Each scene shows the same named points in several views. A view is turned or mirrored, shifted and resized as a whole, has a little noise and may leave points out.
In the rows, zero is written as 128.

Scene 1
View 1
j_744: [132 145 138 107 121 156  90 187 182 119 180 115  57 140  76 132 138 190
  55 105  96 159 153  48 118 125 127]
j_106: [137 129 134 115 125 132 100 162 155 114 132 106 108 109  98 105 126 186
 107 121 139 135 140  97 141 129 104]
j_620: [143 137 189 103 119 164 178 119 140 186 171 161  54 120 105 130 204  88
 187  74 154 152  69  94 125 152  70]
j_818: [165 157 169 112 114 190 138 133 151 157 166 173  78 129  92 139 169 119
 177 118 112 163 102  70 118 161  96]
j_870: [152 127 136 117 113 123 103 149 145 119 113 107 135  99 109  92 122 175
 145 129 150 135 133 113 149 143  91]
j_463: [ 88 121 126 115 179 202 144 100 139 108  65 162 103 135 150 111 113 114
 216 161 136 111 120 157 123 143  87]
j_383: [155 152 159 108 102 155 103 173 174 148 192 135  65 128  70 133 161 168
  94  98 110 173 133  43 120 140 115]
j_450: [163 113 169 119  98  90 159 131 115 167 129  94 129  62 109  77 178 141
 172  75 206 130  80 133 172 143  50]
j_26: [113 135 150 106 140 166 134 159 165 140 165 138  45 135  98 134 159 146
 109  92 123 150 119  79 117 124 103]
j_338: [156 144 142 119 124 171 114 125 147 127 105 146 128 110 111 103 129 143
 191 151 128 136 129 108 130 155  95]
j_16: [ 85 131 130 114 171 193 133 134 159 110 108 152  65 142 130 130 124 136
 152 137 119 128 134 116 116 125 103]
j_410: [119 132 123 116 156 190 115 122 150 102  89 153 109 133 127 116 109 141
 185 167 117 122 141 125 121 144 101]
View 2
j_410: [130 121 111 110 103 164 128 168  95  79 111 102 112 143  89  72 103 137
 139 123 116 118  81 105 117 132  60]
j_450: [ 92  97 221 182 129 149 149  99 149  92 140 114 157 157 135  88 115 143
  88 133  87 208 179 162 142 131 121]
j_744: [148 103  54 150 179 127 162 165  88 141  82 125 107 128 135 128 140 185
 200 140 111 136 111 136 141  83 179]
j_338: [112 114 140 120 131 159 138 146 109  84 124 125 135 158  86  90 107 143
 130 137 110 126 111 107 135 129  69]
j_818: [107 156 130  91 178 117 138 154 127 118 134 127 158 124  81  97 117 168
 167 144  95 146 112 118 163 158 118]
j_16: [141 126 105 121 111 148 125 184  95  86 114  80  98 115 110  70 117 146
 149 118 111 135  75 127 112 134 106]
j_620: [103 169 181 109 167 111 128 149 156 110 148 100 166  97  99  73 120 160
 148 129  77 197 128 154 163 181 144]
j_870: [116  80 138 164 124 163 154 128 100  92 109 123 121 167 117 107 113 151
 120 139 113 147 135 131 127  97  98]
j_463: [127 129 142 108  78 169 113 177 105  53 130  74 103 126  89  44  97 120
 114 107 110 129  71 115 103 153  48]
j_106: [129  85 114 168 133 153 158 146  92 106  95 118 110 157 130 110 125 156
 140 137 113 144 124 132 126  90 128]
j_383: [125 123  91 134 192 116 158 154 109 144 104 136 136 134 116 129 138 185
 193 150 101 149 122 134 161 107 178]
View 3
j_16: [100 145 141 154 132  98 116 137 135 106 132 138 166 147 156 142 177  99
 155 157 136 123 121 120  94 127 115]
j_26: [107 143 136 168 124  98 123 118  96  94 145 143 148 151 158 134 129 112
 140 156 116 129 139 155  91 146  91]
j_620: [103 148 122 170  87 147 131 145  95 150 135 145 137 104 158 128 116 165
 133 126  93 126 127 201 113 128 100]
j_870: [ 96 108 156 115 156 124 132 114  93  99 107 118 152 144 136 134 143 138
 130 144 132 144 129 135 129 119 134]
j_410: [ 97 150 151 128 135 119 121 136 136 115 128 137 168 138 135 137 188 113
 145 149 149 125 113 107 108 122 144]
j_106: [ 98 113 155 127 157 104 130 106  88  79 120 124 150 159 141 134 137 123
 131 155 133 145 137 130 118 134 121]
j_744: [108 142 149 151 144  80 132  89  70  58 160 142 147 177 142 122 116  94
 125 169 118 140 150 139  84 171 103]
j_818: [108 171 137 153  98 130 134 128  98 135 156 157 152 129 134 119 137 131
 126 134 114 124 129 159  98 149 122]
j_338: [ 99 144 149 120 129 135 130 130 108 125 123 135 162 132 126 132 165 136
 133 138 137 133 118 127 118 121 146]
j_463: [ 91 145 143 139 128 124 112 156 165 135 112 131 174 127 153 152 205 115
 163 145 151 119  97 107 111 101 141]
j_450: [ 93  83 145 137 137 152 130 138  92 132  86 109 134 117 158 143 117 181
 137 133 107 145 124 186 149  95 111]
View 4
j_410: [141 123 125 131 144 146 105  92 108 150 185 148 103  98 106 163  79 131
 135 138 129 137 118 129 133 114  43]
j_383: [ 58 143 115 165 100 127 114 115 120 100 129 120  89 118 149 115  61  85
 113 116 110 145  70  85 143 117 146]
j_870: [159 128 127 120 119 142 123 131 103  94 149 129 121 103 110 140  86  81
 132 115 152 138 107 118 106 111 100]
j_450: [169 138 163 118 114 129 140 197 123  99 108  86 131  72  71 130  96  85
 103 103 122 162 124 106  45  89 113]
j_338: [132 133 125 116 118 142 129 123 132 121 148 113 117  99 103 144  78 128
 122 107 123 152 112 115 120 112  79]
j_106: [135 129 128 143 118 138 110 121  90  90 154 139 107 109 126 137  79  66
 135 128 152 132  93 114 117 109 115]
j_26: [ 72 133 137 181 114 124  97 124 108 129 141 130  81  98 129 130  73  85
 111 147  99 142  84  94 113 100 118]
j_744: [ 63 135 117 182  97 128  99 102  92  91 145 146  82 124 163 117  64  58
 135 136 130 129  60  92 153 115 147]
j_463: [155 117 143 134 156 148  95 102 106 175 193 149 104  76  78 176  88 140
 122 150 113 140 136 140 106  99  15]
j_16: [108 119 138 163 134 136  84  96  97 158 180 153  85  93 112 156  80 106
 124 160 112 134 104 115 117 102  62]
j_620: [ 74 141 154 157 113 116 120 161 152 162 113  83  93  74  90 127  79 139
  80 124  64 169 110  87  81  94 100]
j_818: [ 71 140 125 144 114 133 123 118 145 146 135 104  95 103 113 132  67 148
 100 112  87 160  98  95 130 113  96]
View 5
j_16: [113  88 103 176 143 132 138  91 157  96 163 125 154 151 149 124  96  94
 150 116 104 111 114 132 118  42  96]
j_450: [113 131  73 157 122 182 129 116 141 143 130  64 122  85  79  79 102  71
 153 130 179 112 112 113 122 162 185]
j_410: [ 94 118 106 178 155 156 147  86 155 112 144 145 155 144 159 114  77 114
 119 130 117  89 109 134 131  42 106]
j_106: [127 124 106 147 103 157 170  72 156  76 153 112 137 125 140 115 129 124
 135 120 145 118 124 111 115  82 156]
j_870: [114 133 101 153 116 177 164  79 154 101 136 115 136 112 129 102 108 118
 124 130 161 103 114 110 126  96 161]
j_338: [ 93 125  87 153 158 175 145  92 144 126 137 127 151 123 146 109  85 124
 117 135 138  92 124 134 138  83 129]
j_463: [ 82 112 111 206 170 151 132  92 154 137 146 144 167 148 144 102  48  70
 134 130 113  83  89 127 134  35  96]
j_26: [138  76  77 133 119 131 135 106 151  77 173  87 141 136 142 133 145 116
 164 107 113 136 140 146 105  89 109]
j_818: [107  92  55 117 167 160 112 129 135 117 150  91 149 123 154 133 120 142
 134 124 112 119 152 167 125 106  99]
j_383: [151  84  70  94 100 141 151 103 148  53 169  77 137 124 148 143 176 155
 151 108 121 144 161 144 106 106 131]
j_744: [155  84 106 117  84 125 175  71 164  27 179 105 141 147 159 142 169 147
 152 104 110 141 147 126  96  62 121]
j_620: [111  82  41 133 165 150  83 151 134 145 151  58 142 114 114 116 113  84
 169 117 120 124 143 165 117 138 105]
View 6
j_450: [162 166  86  74 140 106 159  76 130 120 131 168 100 170 132 219 131 142
 103 127 100  89  88 110 183 117 122]
j_16: [ 86 142 111  66 174 124 127 154 105  90 107  92 153  69 161 183 135 162
  99 167 136 148 174 134  88 135 131]
j_744: [179  91 117 129 182 124 151 162 142  67 154 175 174  30 139 144 136 192
  99 106 138 154 180 185 101 143 139]
j_818: [174 138 117  66  94  88 149 146 121 100 167  90 139  81 113 168 117 142
 117  99  92 145 189 148 149 121  87]
j_106: [136 130  98  83 191 129 161 141 123  70 131 166 147  89 176 187 139 154
 141 130 131 107 134 114  99 150 148]
j_26: [146 119 114 103 160 114 134 135 126  97 134 133 156  68 130 164 126 185
  67 130 130 158 169 175 126 127 122]
j_463: [ 57 172 102  28 161 116 133 148  82  95  96  62 138 106 180 212 129 125
 122 186 127 131 165  85  80 138 124]
j_410: [ 95 153 105  46 164 117 143 160  94  72 118  87 150  83 179 193 132 130
 140 152 126 127 173 102  79 144 123]
j_383: [190 103 118 113 140 108 153 148 142  82 167 152 164  51 123 149 126 180
  98 100 115 155 182 184 132 133 118]
j_870: [148 142  94  79 171 115 166 132 126  73 134 162 135 105 167 192 140 145
 147 121 122  96 126 103 119 146 142]
j_620: [148 154 113  69  97  90 128 104 117 133 139  85 126 126  97 189 109 160
  53 133  92 154 159 159 181  96  87]
j_338: [133 151 102  51 140 103 155 145 111  86 140 104 140 101 161 193 132 128
 148 126 111 113 158  98 110 139 117]

In a view up to two points have been moved. Name them for each view, in the order of its rows, or write none.
view 1: none
view 2: none
view 3: j_620
view 4: j_338
view 5: j_383, j_744
view 6: j_818, j_106
